Each row is a point on a landscape with many valleys, with its height.
A ball rolls from a point to the lowest of its 6 nearest points, and stops where none of them is lower. Distance is the straight distance between rows; heights are no part of it.
Toze h=460: [ 89  79 137 136 112 103 171  71 209 165 171 121 111 111 108 125 137 135
 127  65 148 130 133]
Tul h=284: [126 165 129 133 180 157 118 135  59 149  85 146  91 167 137 151 123 121
 126 161 109 122  91]
dalag h=169: [162 168 134 135 105 131  52 143 103  86 120 116 107 134 134 102 115 114
 111 215 110 118 128]
ved h=606: [123 130 173 118 131 134 109 113 105 163 116 142 108 118 108 161 143 112
  91 123 172 126  81]
taz h=230: [150  85 107 122  75 119  85 154 153 111 134 102 200 131 146 126 144 133
 113 112 152 143 151]
Rodub h=135: [122 158 139 137 165 149 122 115  80 139 107 155  83 144 111 148 119 121
 100 146 125 122  82]
selu h=254: [166 139 118 158 124 139  70 157  82 102 111 119 168 151 168 118 142 145
 114 187 105 135 138]
lavon h=519: [100 119  88 127 157 114 175 124 142 121 129 142 109 137 122  97 136 151
 169  99  95 135 162]
tinid h=115: [165 139 141 131  80 112  54 143 123 104 132 117 122 119 127 116 137 120
  88 183 129 133 125]
Far h=264: [146 181 131 151 157 135 113 132  76  87 116 125  76 146 130 102 107 114
 139 215  92 120 116]
fite h=539: [110  89 150 112 106  93 147 103 189 154 158 114 133  82  84 147 130 120
 121  78 168 132 145]
Kosa h=589: [114  86 143 107 123 111 130 123 158 152 125 129 151  97 111 154 135 114
 124  75 167 122 133]
Nipuf h=136: [156 119 167 119  53 110  60 135 157 133 151 125 126  95 108 128 143 108
  83 153 143 134 127]
Dep h=830: [116 154 118 126 212 154 163 159  58 168  63 149 123 159 163 149 127 127
 155 119 106 117 143]
vifa h=301: [146 173 117 150 157 122 129 153  91  93 104 131  85 142 135  95 115 124
 165 202  87 125 141]
Nevok h=398: [100  94 126  79 170 147 164 138 129 172  90 150 172 129 134 159 137 122
 149  31 157 115 125]
Lufu h=294: [116 117  96 113 140 163 144 159 112 122  85 100 227 158 172 127 137 176
 167  85 148 127 147]
medi h=392: [147 150 114 135 180 158 110 172  58 123  75 111 157 162 192 119 130 138
 170 183  94 121 154]
Dimu h=299: [127 116 143 150 112 102 156  96 165 121 157 138  91 108 106 110 122 125
 127 118 132 134 131]
sesun h=767: [ 99 132 110 159 165 124 189 115 148 153 138 155  88 151 145  94 137 136
 147  90  94 146 129]
toz h=456: [117 106 134 122 131 107 146 122 150 132 133 128 122  99  95 126 129 130
 139  99 144 118 136]
Lila h=216: [161 123 127 129  69  91 102 134 187  92 161 104 104  93  97 103 115 110
 117 141 129 121 158]
momav h=164: [173 108 130 145  86 125  79 154 105 111 147 123 181 144 147 136 150 140
  86 169 136 144 141]
runar h=220: [129 168 142 137 166 163 120 110  70 129 143 142  53 144 110 140  85 112
  92 174 115 136  51]
fezi h=218: [153 149 139 150 164 170  86 145  50 140  98 138 165 166 169 147 124 166
 115 190 119 132 118]
tesa h=403: [133 129 132 120 169 146 118 155  78 137  72 135 152 140 164 127 129 132
 150 147 118 122 132]
Dinof h=477: [117 107 115 107 147 120 138 145 141 114 117 125 143 110 117 126 127 133
 152  92 124 113 149]
sab h=386: [102  91 114  93 107 112 138 125 185 123 142 114 167  90  95 144 137 130
 139  64 153 116 163]
viti h=445: [141 127 100 111 138 120 108 166 128  94 106 108 146 112 140 102 126 126
 162 137 110 110 162]
dinum h=584: [113 156 122 140 197 134 168 144  80 150  89 161  89 155 135 144 125 116
 135 127 113 128 115]
tok h=215: [140 137 166 117  78 133  54 116 119 153 144 136 123 116 112 148 135 127
  65 164 153 141  89]
nuna h=463: [117 144  69  94 159 129 145 176 112  83  96 110 159 134 144 100 121 146
 207 134  92 113 183]
getam h=479: [119 157  74 109 196 140 170 173  78 121  87 129 128 145 163 105 126 137
 193 126  87 122 177]
Laf h=134: [160 150 135 155 132 159  58 139  73 120 132 127 155 153 150 150 131 159
  84 209 119 143 117]
dosu h=453: [134 157  94 110 193 158 158 179  61 135  65 113 173 159 186 115 128 135
 194 134 100 123 165]
tedil h=600: [103 142  73 133 191 131 196 139 111 147 110 162 103 151 149  97 130 150
 173  95  84 145 156]
beduk h=296: [128  96 118 103 103 118 103 153 151 123 118 114 158 108 126 121 125 120
 132 103 139 115 148]
genos h=387: [132 136  89 115 173 167 139 175  86 115  77  95 198 154 183 103 130 151
 188 140 102 121 164]
pep h=348: [133 104 108 114 119 151 110 163 123 116 106 111 205 134 157 126 132 159
 141 104 146 133 146]
Pok h=306: [132 161 146 161 127 153 149  84 110 117 190 147  54 134 121 149  93 112
  95 162 104 137  51]
pav h=452: [128 122 175 139 110 116 128 103 140 153 138 144  99  95  90 145 140 111
  94 108 163 122 115]
dem h=137: [138 142 152 129 115 124  76 128 108 128 121 130 104 115 113 134 127 119
 105 176 136 122 100]
Veka h=369: [165 133 118 162 154 156 108 157  68 121  95 112 192 158 177 137 137 154
 125 175 120 144 142]
retim h=240: [118 123  73 100 119 150 116 167 137  88  98  87 211 152 158 120 144 161
 179  91 130 117 160]
bezo h=161: [109  91 119  88 124 136 121 140 143 132 107 116 188 116 122 139 131 130
 143  74 166 115 138]
lel h=408: [126 159 114 150 178 129 167 145  78 127 102 148  81 152 138 112 124 121
 148 157  89 120 138]
furat h=374: [112 194 114 173 181 157 166 109  90 140 139 161  52 175 143 135 110 119
 118 160  78 146  60]
tabul h=256: [151  95 125 106  45  81  82 138 212 104 170  94 125  83  95 117 121  99
 102 133 139 128 163]
zafik h=582: [104 187  84 175 202 144 185 140  94 163 101 185  66 171 177 111 137 127
 150 124  77 153 123]
Rukob h=359: [ 86  87 113 119 111 106 163  73 211 134 170 114 124 116 107 112 130 147
 149  76 129 133 157]
Logi h=173: [117 159 128 180 148 139 173  92 130 130 139 163  60 158 155 109 137 117
 126 140  89 135  82]
pavin h=565: [111 102 149 115 159 131 141 134 122 163  98 149 144 118 126 151 133 127
 128  85 155 119 116]
zipes h=130: [155 119 144 111  80 109  65 143 149 111 134 116 132  99 115 115 139 116
 110 151 135 123 140]
pebo h=152: [117  79 139  91  75 119 105 138 180 156 143 114 189  99 111 151 143 121
 114  79 178 134 135]
tipa h=714: [110  88 176 122 113  96 140 104 168 180 156 126 128  83  81 164 142 107
  93  82 185 128 118]
kek h=547: [116 120 137 152 156 114 173 107 136 154 130 154 100 121 109 140 135 126
 120  86 135 131 114]
nokip h=420: [140 131 126 121 152 116 122 151 112 110 106 130 123 117 126 112 123 119
 148 142 112 114 135]
Veta h=170: [139 162 149 123 139 158  78 116  72 139 123 136  90 139 118 138 105 127
  94 178 133 136  63]
rufu h=197: [117 151 164 128 123 136 117  96 107 138 143 136  78 117  94 147 118 109
  89 150 143 128  72]
Gelop h=235: [ 93 130  80  94 145 111 160 126 152  91 140 128 144 131 112 117 135 159
 181  86 106 117 176]
difin h=241: [114 158 139 162 156 143 170 107 108 136 137 154  69 150 113 137 123 116
 109 126 115 133  86]
bef h=162: [143 105 153 119  79  99 106 125 174 131 152 119 125  80  94 130 124 110
 100 120 154 128 143]
Mis h=388: [ 79 106 109  89 160 119 186 115 153 149 125 135 170 124 103 158 141 140
 155  29 150 116 146]
Mab h=396: [112  97 172 154  87  99 177  73 196 162 182 129  96  99 110 129 130 114
 100  98 159 134 117]
kig h=210: [155 150 137 133 116 109  98 138 112  90 126 127  91 114 119 109 118 123
 124 180 116 115 132]
vumuk h=189: [156 194 131 144 134 135  85 126  81  74 127 121  66 142 117 110  92 110
 125 235  97 123  97]
deluv h=211: [155  80 141 117  27  95  67 149 162 128 171 113 174 115 125 128 150 104
  85 137 145 146 146]
Duvib h=259: [145 142 165 166  76 115 140  67 163  99 186 142  69 120 116 107 118 108
 113 172 117 126 103]
rem h=331: [116 100 118  90 159 153 144 153 111 140  88 126 193 131 154 141 133 146
 159  69 151 112 142]
tev h=242: [135 105 179 130  69  92 122 104 183 158 168 119 112  79  85 145 128 102
  86 119 173 127 116]
Bisa h=446: [135 179 128 153 149 158 130  98  76  94 170 141  49 142 118 129  75 106
 114 189  96 136  58]
mak h=236: [127 133 167 171  86 124 157  62 165 135 187 143  78 125 124 124 121 112
 101 127 122 121  87]
vaf h=390: [128 119 187 110  59 109  95 108 156 171 148 124 132  85  91 157 149 102
  72 130 177 132  99]
bik h=290: [108  90 136 139 100 100 165  72 219 138 178 118 109 112  97 107 125 135
 134  91 140 129 146]
dadop h=459: [ 94  85 137  94 138 127 147 125 156 168 116 133 180 103 105 158 143 125
 125  47 182 118 138]
Damam h=827: [105 147  96 124 221 134 201 161  78 169  71 162 115 153 157 139 135 127
 150  90  98 140 149]
nes h=133: [173 117 153 129  43 110  49 142 137 119 155 126 148 137 125 134 155 118
  68 173 136 148 134]
nakez h=418: [133 106 120 106 155 143 122 160 112 127  93 126 174 130 156 128 128 131
 154 104 134 110 137]
ranab h=361: [138 168 146 162 123 131 150  99 116  98 156 145  59 138 110 117 120 116
 115 173 110 130  93]
vata h=372: [152 177 143 142 112 131  91 110  99  78 152 126  64 130 101 118  95 109
 114 208 111 131  88]
gevip h=193: [150 123 167 145  68  95 131  83 180 127 176 120  87  89  86 128 125 108
  93 146 150 127 117]
Sut h=293: [125 104 184 149  51 100 171  46 208 154 208 128  98 101 123 126 125 109
  84 129 159 124  93]
Bepas h=329: [153 123 101 139 151 169 142 175  92 112  86  93 215 165 184 130 124 174
 146 125 129 142 150]
Vuri h=364: [128 110 108 121 121 101 137 123 179 101 153 110 120  98  89 111 119 134
 151 111 125 121 162]
tozil h=150: [173 134 149 123  45  95  61 138 159  98 153 107  99 107 110 112 131 105
  86 174 130 131 138]
niv h=184: [ 66 106  95  99 134 103 175  87 191 116 136 124 157 124  92 144 154 151
 173  52 127 120 176]
fatu h=297: [122  95  85 105  79 142 116 155 157 100 117  90 235 151 147 130 145 161
 138  82 160 139 145]
sug h=721: [128 151 122 122 216 179 165 161  40 177  46 144 157 176 199 148 135 136
 161 120 109 124 142]
sivot h=238: [138 138 142 124 143 142  94 143  88 135  91 140 126 136 141 134 137 125
 123 154 134 114 116]
Feke h=165: [145  91 125 107  54  99  72 149 170 113 146 101 164 104 127 124 137 116
 109 122 144 126 148]
gevo h=313: [112 107 162 166  98 111 172  71 197 156 174 141  80 136 142 102 127 107
 124  92 132 121 106]
zusul h=177: [153 139 116 129 132 104 104 155 123  88 126 123 106 113 117  94 121 127
 147 164 103 117 147]
Kod h=132: [ 89 121  84  76 111 135 146 143 170  94 113 106 187 121 123 150 148 146
 178  78 145 102 169]
pitag h=544: [ 76 114  90 120 167 116 190 117 149 147 126 145 132 138 113 127 135 155
 158  51 109 135 150]
Reva h=574: [ 83  92 117 121 146 104 177  97 179 158 145 133 125 116  96 129 144 145
 144  61 132 137 148]
Bugo h=255: [112  96  86  77  63 115 100 138 187  94 137  84 195 120 114 143 138 131
 137  87 149 119 169]
gipez h=406: [151 150 118 148 185 187 145 160  51 141  66 111 198 175 201 131 121 163
 165 145 119 149 153]
Kif h=371: [121 181 125 169 159 185 156  97  84 120 169 162  58 156 141 131  89 113
 104 170  74 153  42]
pef h=226: [138  97 154 154  63  87 148  73 213 118 193 115  98  97 104  97 111 124
 117 126 142 132 133]
sas h=454: [115 118 133 107 185 144 153 144  93 164  76 151 148 139 146 156 135 126
 146  77 139 120 124]
dubiz h=156: [173 167 126 151 130 158  44 138  55 120 150 118 133 158 145 134  98 159
  82 239 114 165  91]

For each start below, name the point where the ball stops.
Toze => tinid
dosu => Kod
tedil => Kod
Dimu => tinid
Mab => tinid
gipez => Kod
gevo => tinid

Call two points neighbours if one is among the 6 nearest of the other. Go from one point of each pair to the other, from neighbour to neighbour, staying as low as possible. Name the highest point that can't be avoided.
Kod / pebo => bezo
niv / Kod => Gelop
Laf / tinid => momav
Rodub / Laf => Veta
Logi / tinid => difin
